Each row is a point on a landscape with many valleys, with its height.
From any point a ball takes the steepest step (drop divided by distance) to one of its 2 nearest points. It stops when none of these is lower. Distance is the straight distance between rows; heights are no part of it.
Q_479: [ 37  32 -21   4 -20  -2   2  16  14  19   7  43  10 -22 -58   1 -17 -19
 -10 -11  43 -21 -47  23 -19]  (h 3.18)
Q_561: [ 28  -1   3 -45  51   1  -7  19   4 -18 -20 -39 -19   9  13 -12 -39 -37
 -13   7  56   2 -15  -5   0]  (h 3.97)
Q_214: [-31 -19   0   0   9  23  28  15  29 -16  -6  17  -1 -12  35  13  13  -9
  21   4   4  12  32  18   3]  (h 5.71)
Q_162: [-11 -10  25  10  35  -8  17  -3  36   7  -3 -34  -5 -15  17   5  13  31
  -2   6 -24  -6  20 -10   0]  (h 7.71)
Q_348: [  2  34  -6  28  19 -17  12 -19  -7 -16  -7 -12  -6  19 -12 -29 -16  42
  -8   6 -29  31   3   6  16]  (h 6.20)
Q_527: [-11  15 -25  26 -18   3  -5 -21 -43 -16   5  26   3  14  -6 -17  11  20
   1  -1 -27  26  -2   8  10]  (h 1.15)
Q_421: [ -2  19 -17 -31 -16   5 -35  -2 -14  14  22  63  -3 -24 -12 -15 -10 -10
  -8 -25  24   1  -8  15  -9]  (h 3.32)
Q_239: [-39  12 -13   6 -10  19  -1  19 -10   9   1  56 -19 -24 -11   2  29   3
   9 -25   7  20   9  27 -13]  (h 4.40)
Q_126: [ 10  23  -9  -9  10  -3  28   5  19   0 -21 -26   7  40   3 -10 -31 -15
  -3  -3   9  34   9  17  23]  (h 6.65)
Q_87: [ -4  30  -2  26 -10  23  18  18   8  -6 -20   3   2   9 -21  -1  57  18
  12   2  12  11 -13  24 -35]  (h 5.16)
Q_498: [ 19   7 -35 -21   3  -8 -43 -25 -15   1  33  40   6 -15  12 -26  11 -25
  -3 -22  47 -24 -15   1  -6]  (h 2.82)
Q_684: [ -4 -21  46 -46 -35   2 -33  14 -11  24 -12  -3 -20   9  -8  35 -76 -20
 -13  -1  -9  14  -2 -11  -1]  (h 5.41)
Q_786: [  8  16 -21  44 -33   3   5  12 -20 -15  25  51  -2 -65 -57  -4   5  20
   7  -5  11 -16 -34  12  -9]  (h 3.30)
Q_616: [ 30   0  28 -70  34   5 -27  33 -20  -3 -36 -31  -8  22 -14 -16 -65 -40
 -11  25  60  -5 -28 -12 -15]  (h 3.42)
Q_381: [-25   5 -12  25 -13  17 -25  -5 -36 -28  25  13 -12 -46   6 -13  48  20
  14  -2  14  18  -9  20  -1]  (h 2.45)
Q_542: [-23  24   3  28  24   3  29  -1  19 -12 -22   5  -4  18  -8 -28  19  40
  11  12 -38  22  25   9   3]  (h 5.95)
Q_836: [ 19 -25 -12  -3 -22  -8  40 -10   5  23  -6 -32  35  47  14  25  15 -42
  -2   1 -11 -33   4 -17  13]  (h 5.28)
Q_84: [-25  10  -3 -17 -22  17 -17  24   7  24   4  61 -22 -39 -19  19 -13 -13
  -6 -28  17  10  -2  21 -17]  (h 3.86)
Q_802: [-28 -27   3  32  -9   5   9  -5 -19  -9  16  32  -3 -36   4  14  27  41
   9  12 -47  -3  11  -7  -7]  (h 3.23)
Q_453: [ 22  16 -26  -6  37  -6 -10 -21  -4 -37  16  -7   1  -9  29 -34   5  -8
   2   3  35   4 -10  10  13]  (h 4.60)
Q_451: [ -6   2  19  -6  13   4  -2  19  18 -24  -8  20 -32 -18  21  12 -60  11
  -2  -5  -6  29  17   4   3]  (h 5.05)
Q_789: [ 32  12 -17  12   1 -30  48  -6   2  -8  -9  12  16  38 -14  -5 -53  18
   1  -1 -47   6  20 -20  19]  (h 5.81)
Q_562: [-19  30 -24  70  -7   2  29  13  -1 -21 -14  27  -8 -40 -51 -16  -4  19
  17  21 -10  21 -14  37  11]  (h 2.97)
Q_356: [  6  13   2 -53  -6  10 -46  -4 -16  -6  -9   4  14   5  -3 -23 -40 -42
   0  18  53  23 -13  22   1]  (h 3.27)
Q_246: [ 27 -22  11 -49  17 -10  -9   2 -16  12  -8 -45  -9  36  18  12 -34 -39
 -20  -6  19 -18  -9 -28   9]  (h 2.36)
Q_443: [ 16  17   1   9  22 -24  15 -17   0  -9  -6 -53   3  33   5 -14 -29  19
 -10   3 -22  32   8   2  37]  (h 6.39)
Q_531: [-19  26 -27  70 -32  15  17  16 -22 -14   8  32  -3 -50 -69 -17  26  10
  18  10  11   3 -33  36   5]  (h 3.16)
Q_580: [  5  25  -1  20 -49  22 -10  17 -38 -28  10  37 -11 -43 -41   1  18  17
  10  -9  23   6 -33  11 -26]  (h 3.47)
Q_608: [  1  15  34 -27 -47  14 -57  14 -43  -1  -7   8  -2 -25 -36   3 -22   2
  -5  14  25  19 -39  14 -27]  (h 4.31)
Q_201: [  5  15  -6 -38 -19  -2 -83 -11 -11  11  22  20  25 -15 -24 -43  -1 -60
  14  10  89 -27 -30  26  -5]  (h 5.02)
Q_882: [ 53 -19  15 -18  30 -17  35  25   7 -19 -21 -55   6  60   6   7 -31  -9
  -5   5   2  -8  -1 -31   4]  (h 6.05)
Q_473: [ 18  47  -3  -1  -9   2  15  15  15  23 -20  10 -16  20 -33   9 -13  14
 -23 -20   1  12 -17   7 -21]  (h 3.43)
Q_253: [-10 -25  30  15  11   2  41   7  39 -12 -18 -12  13  33  14   8 -14  12
  23  12 -47   8  51 -16  16]  (h 5.31)
Q_218: [ -5 -31   8   0 -15   7  37  -5  22  14  -8 -20  33  57  12  16  35 -16
  17  -5 -32 -25  34 -22  -1]  (h 4.88)
Q_747: [-30 -25  10  -9   3  -3  12  -8  26  34  21  -7  -2 -12  32  32  14  -8
 -13 -20 -24 -20  37 -18  12]  (h 3.07)
Q_224: [-32 -44  27   1  10  15   9 -15  32 -10 -25  18  29  13  -1 -24  38  32
  36  16 -72 -19  49 -19 -14]  (h 4.46)
Q_878: [  5 -31  14  -4   8  -3   3  -6   3   6   1 -58   3  38  30  18  17 -11
  -3   5  -8  -1   7 -21  15]  (h 6.71)
Q_269: [ 32  -5 -12 -22  61  -4   2   7  10 -36  -6 -37  -9  -9  36 -20  -2 -18
  -1  13  55  -9 -13   0   1]  (h 4.33)
Q_663: [ 24  -1 -20 -14   1 -18 -17 -14  -4  23  16  19  13 -27 -20   0 -32 -30
 -17  -8  29 -30 -31   7  11]  (h 1.95)
Q_993: [ 52   0  -6 -19  26 -29  28   4   0 -15   0 -13   7  34   3  -2 -54   7
 -12  -7 -14 -11   2 -28  17]  (h 5.92)
Q_539: [-15 -23  42   0   8   3   1  17  19  -9  -4 -15 -39  -4  23  31 -46  20
  -7  -1 -21  27  18 -14  14]  (h 4.76)
Q_970: [ 13 -29   5 -13  -1  -6  24   8   4  14   5  -1   1  -5  10  40 -25 -17
 -17  -5  -6 -27  -3 -17   6]  (h 1.99)
Q_458: [-10  -7  16  -3 -25   9  15   2   5  33   0  -6  -2  50   5  29  26   1
  -5 -23 -40  -6  21 -22  -9]  (h 4.11)
Q_130: [ 16  13 -26  40 -10 -22  52  -9  -3  -3 -12   5  24  20 -34  -7 -17  28
   1  22 -52  -3   6  -6   9]  (h 5.70)
Q_555: [ 30   3  -8 -35  -2  -1 -39 -13 -37 -25  12  -7  -5  25  27 -15  -4  -5
 -10  -5  19   4 -18 -18 -12]  (h 1.20)
Q_549: [  3   8 -53  13  -1 -17 -47 -25  -1   2  31  28   4 -21  14 -27  51 -41
  13 -26  61 -32 -16  14  -2]  (h 2.35)
Q_211: [-26 -24  27  21  12  -7  27  13  34  -9  -7   1 -16 -18  18  23 -39  16
  14  10 -45  14  40 -10  19]  (h 5.08)
Q_681: [-15 -34  30   0  -7  -3  30   2  25  27  18 -21  10  19  15  31 -12 -11
  -7 -20 -43 -26  43 -38  30]  (h 3.82)
Q_233: [-11   3  -3 -21  17  22  -1  13  22 -21  -1  13 -15 -10  29   2 -15 -12
   5   1  28  19  13  14  -3]  (h 5.36)
Q_595: [-36  17  -2 -13 -14   4 -18  -5   7  45  -3 -12 -19 -15  -9   9 -16 -16
 -20 -16   7  29   0  27  14]  (h 4.07)
Q_997: [ 23  28  -1  -6   7   0  24   8  24  18 -13 -16  -1  35  -5   8  26  12
 -10 -11  -3  -7  -3 -10 -27]  (h 4.09)
Q_26: [-10  26   7  22  15   2 -22 -16 -14 -12   6 -28 -21  -2   6 -14  13  40
 -10   2 -11  36 -11   6   2]  (h 6.44)
Q_415: [ -7 -27  13  -2  -5  16  -5   7  10  -8   1 -27  -6  11  35  21  42  -3
   7   9   4   4  -2  -3 -20]  (h 6.33)
Q_203: [-14 -14   5  12 -12   9 -22   3 -31 -14  25  19 -15 -31  14  11  36  33
   1  -3 -14   1  -9 -13 -23]  (h 2.91)
Q_942: [-18  -7  -4 -14  14   1   2   4  27  31   9  -4  -9 -28  19  24  23 -16
 -15 -19  19 -22   4   5  -6]  (h 1.94)
Q_665: [ 16   6 -33  26 -14 -20  29 -29 -28   0   0  -6  36  45  -5 -12   9  14
   5  13 -42   2   5  -9  19]  (h 5.58)
Q_36: [-29  13   9   2 -22   2  -1  -6  -2  28  -8 -19 -10  18  -9  13 -33  -4
 -14 -12 -25  38  15  13  26]  (h 2.92)
Q_404: [  2  19  -9  22   2   0  11   7   8  -1   5  13  -9 -37 -18   3 -14  12
 -11   4   8   8 -16  17   4]  (h 2.51)
Q_877: [ 19  45 -19  13  -7  -4  -8   0  -1  12   8  27  -2 -11 -47 -18 -16   4
 -15 -11  19   8 -32  20  -6]  (h 2.88)
Q_139: [-17 -58  53   9   2  11  22   0  53 -10 -17 -12  28  36   1  -4   5  17
  36  15 -72 -14  58 -31  10]  (h 4.92)
Q_707: [-32  26   4  27  12  15  35  24  26  -6 -37  29  -3   3 -30 -16  42  29
  22  11 -18   9  15  29 -23]  (h 5.60)
Q_279: [  1  20  12   5 -47  20 -18  22 -31 -21 -11  23 -17 -17 -23  13 -19   9
   3   3   6  29 -24  17 -18]  (h 3.75)
Q_460: [ 10  -7   4 -31   0  -9 -13   6  -2  26   6  21  -8 -26  -4  22 -43 -11
 -25 -14   9 -18 -10  -6   2]  (h 1.48)
Q_637: [ 16  -5  -6 -11  24 -19  15  -1  24  35   3 -27  -2  -9   9  20   4 -22
 -24 -14  16 -47  -7 -18   3]  (h 2.56)
Q_888: [-16 -30 -14  28  -5 -11   2 -21 -12   6  28   3  19 -47  17  12  37  15
   2  14 -23 -21  -1  -1   9]  (h 3.50)
Q_452: [-31 -16  26  13 -18  17   3  10  -2   8   0  10 -24  20   9  22  16  29
   4  -5 -39  17  21  -9 -13]  (h 3.03)
Q_844: [ 29  21   5 -62   1   7 -65  -7 -27  -4  -4   6  18  -4 -15 -39 -23 -49
   6  22  83 -21 -31   9 -14]  (h 4.20)
Q_55: [ -4   0  43 -45 -37   5 -56  13 -29  10  -5  27 -14 -19 -15  22 -56   3
 -14  13   4  22 -17   0 -24]  (h 4.91)
Q_634: [ 36 -11 -27  18  -9 -23  50 -18  -1   2  -4 -14  46  37  -3   4   7 -15
   3  15 -20 -28   3 -10  14]  (h 5.47)
Q_673: [-38  10 -11  25 -23   0   5  -6 -25  18  -5  24 -15   5 -15   3  -6  13
  -4  -4 -43  31   9  12  19]  (h 1.81)
Q_85: [  0 -11  -3   6  15 -23  -5 -18  27  15 -11 -67  12  22  33   5  56 -10
   1   5   4 -24  15 -19  -4]  (h 7.09)
Q_110: [ -1 -36   4  10   6 -13 -10 -27  -6 -11  18 -17  22  -8  37  -2  50  22
  14  17 -26 -29   9 -25  -6]  (h 3.81)
Q_625: [ 16   4 -13  -8 -14   0 -22 -28 -46 -32  12  14   8  11  19 -21 -18   6
   2   2  -2  20  -9  -2  13]  (h 0.66)
Q_313: [ -1  21  -7  52  10  -9  25   4   1 -23   6   7 -10 -51 -29 -11  -7  46
   1  27 -23  11 -11   5   5]  (h 2.79)
Q_907: [ -6  20 -19  18   7  18  -9  -4  -5 -32   9  11   1 -25   4 -22  30  -2
  16  -1  35  14 -11  30   5]  (h 1.96)
Q_215: [ 20  31 -17   5  -1  -1  -5   2  10   7  -7 -14  -2  22   3  -5  55   6
  -4  -9  32  -4 -23   7 -34]  (h 4.66)
Q_578: [-14   9 -22  47   4   5  10  -3   8  -2  14   4  16 -48 -14 -11  56   3
  14   6  19 -11 -14  29   2]  (h 1.36)
Q_847: [ 19   1  -5 -38   9  -9 -37 -14 -17  10   3 -11   7 -10   8 -10 -34 -43
 -18   7  41 -11 -26   8  11]  (h 2.47)
Q_557: [-20 -22   5  12  12  18  18  12  27 -13  -5  -6  15 -24  21   8  46   8
  20  17   1  -8  11  15 -20]  (h 5.99)
Q_936: [ 32 -36  27 -57  39   5 -11  33 -21   6 -28 -50 -24  41   3  -2 -57 -42
 -15   5  36 -17 -15 -46  -5]  (h 2.85)
Q_392: [ 28 -19  -5 -30   7 -18 -25 -13 -28   9  12 -24  -8  29  29   6  -5  -3
 -21  -7   0 -18 -14 -40  -4]  (h 1.77)
Q_358: [  2   2 -37  36   8  -7 -16 -22   3 -12  31  17  16 -47   9 -22  61 -13
  20  -9  42 -38 -11  14  -2]  (h 1.86)
Q_154: [-39 -29  11   8  -3  16   9  -6   1  -4  -2  27   7  21  25   3  44  21
  28   4 -48   1  42 -11  -8]  (h 3.89)
Q_14: [ -8 -14  18   0  23 -10  12 -16  45   7 -13 -42  23  17  16 -17  44  19
  13   8 -30 -21  32 -15  -9]  (h 7.45)
Q_871: [-45   6 -12  -8  -7  15 -18  -8  -3  25   4  17 -15  -4  11   4  26 -16
  -2 -21   3  25  13  26   6]  (h 5.06)
Q_662: [  5 -31  28  -8  -1 -13   3  -8  -6  11  14 -30 -13  25  13  23 -44  -3
 -18 -16 -33  -3  23 -34  33]  (h 4.30)

Two balls start at each pair of points below. Name the first point that both come to, or write none.
Q_789 and Q_542 -> none
Q_239 and Q_580 -> none
Q_707 and Q_415 -> none
Q_110 and Q_878 -> none
Q_279 and Q_871 -> none
Q_561 and Q_993 -> none

Where does a ball stop that starts at each point below?
Q_55 -> Q_404
Q_14 -> Q_539
Q_162 -> Q_539
Q_269 -> Q_625
